Each row is a point on a tangle of strands that fork and nearly touch. The rows are in no order.
Points whose rows are less than 84 apart are linked; no others are. Some points are linked to none.
Fek: -13, -37, -52, -12, 14, 15, -11, 24, 9, -33, 3, 11, 16, -21, -27, -8, -55, 11, -4, -20, -15, -16
selup: 3, -3, 47, 36, 3, 16, 18, 7, 6, -8, -16, -20, 11, 25, 14, 25, -7, 38, 18, 24, -8, 30
fuzo: 6, -11, 55, 14, -11, 26, 36, -8, 0, -6, -12, -14, -12, 37, 22, 27, 6, 26, -19, 16, -20, 30
Kika: 7, -35, -25, 32, -29, 14, -31, 19, 22, -19, 9, 12, 32, -19, -23, -20, 10, -21, 10, -28, -18, -23
mami: 12, 27, 26, 2, -10, -21, -35, -4, 25, 20, -24, -22, 25, -1, -16, 5, -17, 34, 18, 30, 18, 26
tum: -5, 16, -37, 1, 33, -7, 14, 26, 49, -33, 16, 49, -20, -22, 12, -16, -20, -17, 37, -59, -14, 2
mubi: 0, 28, 8, -38, -11, 3, 2, -20, -5, 18, 20, 18, -34, 14, -18, 3, 41, -4, 6, 23, -12, -22
tavev: -32, -30, -40, -1, 58, 1, -22, -11, 2, -3, 8, 18, -6, -30, -8, -11, -7, 20, 3, -12, 17, 47
mumil: 17, -13, -33, 24, -27, 0, -24, -3, 23, -23, 25, 2, 10, -13, -18, -37, 5, -18, 10, -36, -19, 2
noka: 10, 47, 27, -7, -12, -19, 4, -18, 8, 51, -3, -1, -31, 6, 36, 23, 38, 15, -12, 20, 8, 3
Zoze: 14, -2, -7, -33, -16, -4, -2, -21, 8, -3, -9, -29, 16, 9, -26, -5, -26, 19, -32, 14, -10, -8
piti: 10, -38, -57, 19, 9, -5, 2, -25, -17, -16, 34, 10, -20, -22, 6, 12, 0, -28, -5, -24, 3, -4
sadur: 17, -24, 1, 12, 29, 15, 18, -7, -17, 1, -32, -36, -1, 14, 3, 24, -35, 22, -21, 9, 35, 36
leroz: 3, -3, -18, -21, 1, -7, 5, -16, 1, -21, -3, -20, 30, -5, -27, -36, -47, 8, -39, 4, -10, 3
gotok: 33, -23, -35, 22, -17, -9, 9, -36, -10, -3, 21, -13, -17, -5, 7, 15, 12, -17, -16, -17, 8, -9
Fiz: -16, 4, -20, -1, -9, -5, 1, 12, 13, -25, 43, 25, 4, -9, -4, -10, 12, -19, 38, -27, -25, -57
Fozi: 6, 20, 1, 6, 3, -45, -34, -9, 17, 17, -16, -8, 35, -21, -12, 6, -52, 35, 8, 32, 7, 19
vuba: -21, 23, -28, 9, 10, -9, 37, -9, -1, -61, -5, 30, -17, -34, -6, -34, -23, -40, -9, -17, -29, 19
vef: 14, -55, -37, 10, -25, 8, 0, -5, -5, -16, -16, -20, 22, 13, -30, 4, -7, -23, -38, -4, 9, -11
Lotik: 15, -36, -20, -14, 31, -15, 0, -15, -32, -6, -22, -19, -1, -14, -5, 26, -56, 11, -41, 13, 29, 24
mupi: 6, -35, -12, 2, -32, 36, -39, 32, 20, -5, -1, 8, 28, -16, -30, -6, 3, -3, 9, -27, -11, -46
Veri: 23, -15, 18, 3, -7, -2, 24, -11, -43, 10, -20, -36, -4, -12, 42, 24, -10, -12, -47, -7, 17, 5
befof: 31, -10, -5, 8, -12, -6, 23, -36, -25, 9, 5, -31, -19, -4, 23, 17, 8, -15, -35, -12, 18, -10
migup: -27, 33, -23, 23, 38, -44, -7, 16, 14, -10, 24, 32, -7, -11, 9, -27, -10, 5, 59, -23, 0, -24
sanar: -5, -16, -25, 1, -9, 11, 21, -15, -4, -11, 18, -16, 12, 26, -17, -35, 26, -36, -22, -32, -2, -33
Nabi: 2, 26, 1, -22, -7, -5, -26, 10, 36, 33, -13, -3, -25, 27, -23, 14, 28, 46, 29, 14, 9, 0
mor: 2, 10, -14, -5, 8, -50, -15, -17, 3, 28, -42, -3, 22, -21, 22, 13, -58, 27, -31, 11, 17, 16
sos: 2, -9, -26, 27, -27, -21, -5, -28, -20, -32, 16, 9, 22, -38, -7, -6, -16, -13, -10, 10, -20, -9
Gogab: -20, 43, 13, 4, 8, -40, 11, -13, 0, -40, 13, 4, 2, -27, -3, -53, -22, -7, 6, -7, -23, -16
boru: -13, 44, 56, -14, -7, -27, -23, 9, 4, 36, -4, 17, -38, 27, -1, -7, 39, 14, 31, 41, 26, 21
Kobul: 28, 12, 56, -25, -38, 16, 7, -6, -18, 26, -19, 24, -20, -2, 35, 34, 31, -9, -19, 36, -34, 30
lav: 18, 37, 55, -17, -19, -7, -2, -8, -1, 41, -20, 22, -34, 6, 47, 29, 37, 14, -8, 34, -18, 30
feri: -6, 39, 57, -26, -1, -21, -5, 3, -20, 32, -24, -27, 25, -20, 23, -19, 2, 12, -16, 13, 0, -1
Suv: 9, -3, 59, -7, -15, 19, 41, -3, -17, 13, -19, -18, -19, 29, 49, 21, 22, 8, -52, 4, -15, 26
katud: 8, 15, 35, 21, 0, 3, -8, 12, 12, 2, -25, -25, 23, 17, -12, 26, -20, 40, 28, 38, 11, 28
gire: -31, -21, -45, 5, 68, 4, -9, 3, 1, 9, 21, 29, -4, -19, 13, -7, 2, 2, 29, -27, 19, 7
paz: -26, 37, 2, 19, 27, -16, 5, 5, 1, 28, 2, -8, 2, 27, 1, -8, 16, 19, 38, -1, 34, -26
zusil: -7, 44, -7, 7, -14, -28, 15, -4, 14, -55, 2, 6, -5, -31, -17, -39, -37, -17, -4, -1, -36, 5
guv: -25, 30, 2, 23, 26, -57, -18, -2, -1, -20, 8, 10, 6, -20, -2, -45, -20, 4, 42, 2, 5, 0
Padek: -16, 12, 4, -28, -21, 13, -5, 5, -16, 3, 37, 33, -17, 23, -19, -7, 59, -31, 20, 20, -16, -39
vik: -13, -40, -43, -11, 53, -19, -11, -19, -13, 1, -15, 5, -20, -11, -7, 15, -42, 18, -24, -2, 28, 40
Tamo: 16, 4, 25, 15, -43, 8, -12, -18, -19, -1, 14, -16, 17, -5, -6, 5, 31, -9, 9, 25, -5, -1
lovo: 16, -21, 3, -5, -18, 50, -12, 32, 17, 13, 1, -8, 7, 7, -17, 11, 14, 14, 21, -22, 2, -31
kes: -31, 33, -34, 30, 44, -36, 1, 4, 5, 18, 28, 21, 0, 2, 19, -12, 2, 0, 51, -15, 30, -28
gif: 14, -13, 49, -10, -16, 11, 32, 6, -33, 7, -36, -32, 5, -5, 50, 36, -12, -4, -50, 0, -8, 12
pemi: 6, 0, -38, -8, 22, 5, 17, -5, 26, -3, 41, -5, 3, 23, 2, -39, 14, -30, 6, -57, 2, -23
duz: -1, 19, 46, -19, -7, -18, -5, 12, 1, 42, -58, -22, 31, -10, 36, 44, -36, 24, -24, 25, -4, 14
siti: 9, -28, -15, 40, 29, 34, 9, 12, -11, -5, -9, -19, 2, -3, 10, 25, -14, 18, 23, 3, 23, 39
Gur: 6, -4, 9, 24, 26, -7, 29, 0, -12, 16, -55, -27, -15, 32, 18, 34, -25, 36, -25, 7, 34, 19
zum: -10, 32, -6, -12, 11, -10, 14, -10, -1, 12, 18, -9, -11, 16, -1, 9, 22, 8, 16, -1, 6, -39
dut: 21, 0, 58, -28, -49, 19, -10, -3, -4, 18, -30, -18, 45, -8, 9, 20, -5, -20, -40, 33, -21, 30
poves: -11, 32, 41, 22, 5, 9, -22, 30, 9, 16, 36, -6, -27, 27, 14, 4, 38, -5, 56, 17, 26, -5
kedak: 7, 4, -20, -14, 25, 16, -8, 18, 36, 15, 22, -12, 0, 20, 1, -29, 12, -2, 25, -49, 16, -27
muto: -29, -41, -43, -4, 20, 16, -1, 26, 4, -41, 10, 51, 9, -41, -7, -4, -32, -20, 6, -35, -28, -17
Zofeb: -12, -23, -36, 9, 5, -8, 31, -21, -16, -33, 3, -2, 20, 5, -14, -42, 3, -35, -40, -25, -11, -21
pon: -21, 6, 31, -5, -20, 36, -9, 23, -19, 2, 39, 10, -1, 27, -18, -10, 54, -33, 32, 14, 3, -32
kito: -18, -24, -32, -9, 11, -6, 19, -15, -26, -44, -8, 5, 18, -18, -20, -37, -49, -19, -43, -5, -17, 4
rinal: 10, 3, 23, -26, -4, 36, -13, 29, 17, 15, -6, 17, -32, 33, -25, 17, 33, 29, 30, 21, -7, 16
gevuv: 13, -9, -40, 7, 20, -12, -11, -9, 14, 5, -1, -9, -6, -8, -3, 8, -15, 30, 15, -12, 15, -4
Sati: -12, 49, 49, 1, 7, 6, -4, 13, 1, 29, 13, 14, -39, 45, 10, -5, 46, 5, 26, 31, 14, 21
Vivut: 9, -6, -37, 15, 13, 2, -21, 8, 36, -26, 25, 23, -5, -31, -5, -33, -17, -11, 31, -49, -19, 12
lef: 0, 28, 55, -49, -5, -8, -1, 6, 4, 33, -50, -4, 14, 9, 5, 29, -24, 32, -27, 48, -9, 14
Saf: -13, -16, 18, 11, -21, 25, -16, 31, -8, -6, 36, 1, 24, 10, -23, -34, 43, -36, 29, -13, 5, -43
pados: 2, -7, 18, -14, -5, 59, 10, 35, 10, 10, 0, -6, -10, 40, -17, 12, 27, 20, 15, 2, -3, -12
Dekem: 7, 17, 30, -54, -18, -5, -9, -8, 6, 17, -23, -20, 19, 7, -19, 10, -21, 25, -33, 39, -7, 3
musu: 12, -13, 31, -11, -46, 29, 21, -14, -26, 10, -20, 29, -20, 20, 1, 27, 44, -21, -35, 44, -26, 13
Letas: 22, 15, 16, -5, -35, 1, 15, -37, -5, 28, 10, -11, -30, -1, 30, 31, 39, -7, -26, 11, 1, -5
Nez: -2, 10, 36, 25, 5, 15, -18, 33, -2, 5, 32, -22, 8, 5, -1, -17, 21, -2, 61, 0, 29, -4
gelal: -6, 27, -6, -28, 17, -12, -16, 22, 43, 15, 16, 2, -6, 25, -13, -40, 16, 12, 37, -36, 9, -29
muzi: 6, -44, -11, 10, -51, 18, 9, -3, -7, -7, -19, -15, 3, 33, -21, 28, 36, -13, -44, 17, 4, -13
besuz: 14, 17, 15, -18, 1, -35, -17, -1, 2, 47, -52, -27, 33, -15, 32, 4, -41, 18, -38, 6, 19, 25
sep: -29, -25, -44, -3, 49, 9, 1, 11, -4, -21, 24, 41, -3, -36, 8, -1, -12, -12, 27, -35, -7, -23
futig: -21, 17, -46, 4, 23, -13, 32, 8, 21, -51, 6, 39, -29, -30, -1, -7, -29, -23, 16, -26, -28, 8
tupuf: 6, -27, 5, 0, -46, 39, 12, 2, -4, -1, -9, 24, -17, 34, -20, 36, 49, -11, -14, 29, -18, 0
kivup: 11, -61, -36, 4, 3, -4, 4, -17, -39, -25, -12, -10, -2, -8, -22, 20, -33, -27, -45, -1, 18, 7
Kot: -15, -33, -43, 21, 6, -14, -2, -37, -25, -35, 19, 32, -4, -49, 4, -1, -12, -24, -25, -1, -20, 24
Vir: 6, -6, 11, 37, 1, 35, -10, 20, -19, -4, 30, -13, 23, -3, 2, -23, 22, -22, 43, -13, 20, -7

Follow the links from the first point to the second, and from the first to the third. Name the last point that the two ways share.
duz / musu / piti | befof
lef / noka / piti | befof
piti / gire / Gur | Lotik

A fork is a point with three links, a tip a point with one. Leave the first point through the second and follow the links. Name the first fork or tip that comes.
Fozi / mami | befof
Padek / pon | boru
Kobul / musu | Lotik
besuz / duz | gelal
Lotik / vik | Fek

Name the points in between on the shortest way along the links from the first point to the second, in order.
piti / Dekem | gotok befof Veri gif Suv fuzo selup katud mami Fozi mor besuz duz lef
gotok / Lotik | befof Letas noka lav Kobul musu tupuf muzi vef kivup
migup / rinal | guv Gogab zusil vuba futig tum Vivut mumil Kika mupi lovo pados
Sati / zusil | poves Nez Vir Saf pon Padek mubi zum paz kes migup guv Gogab
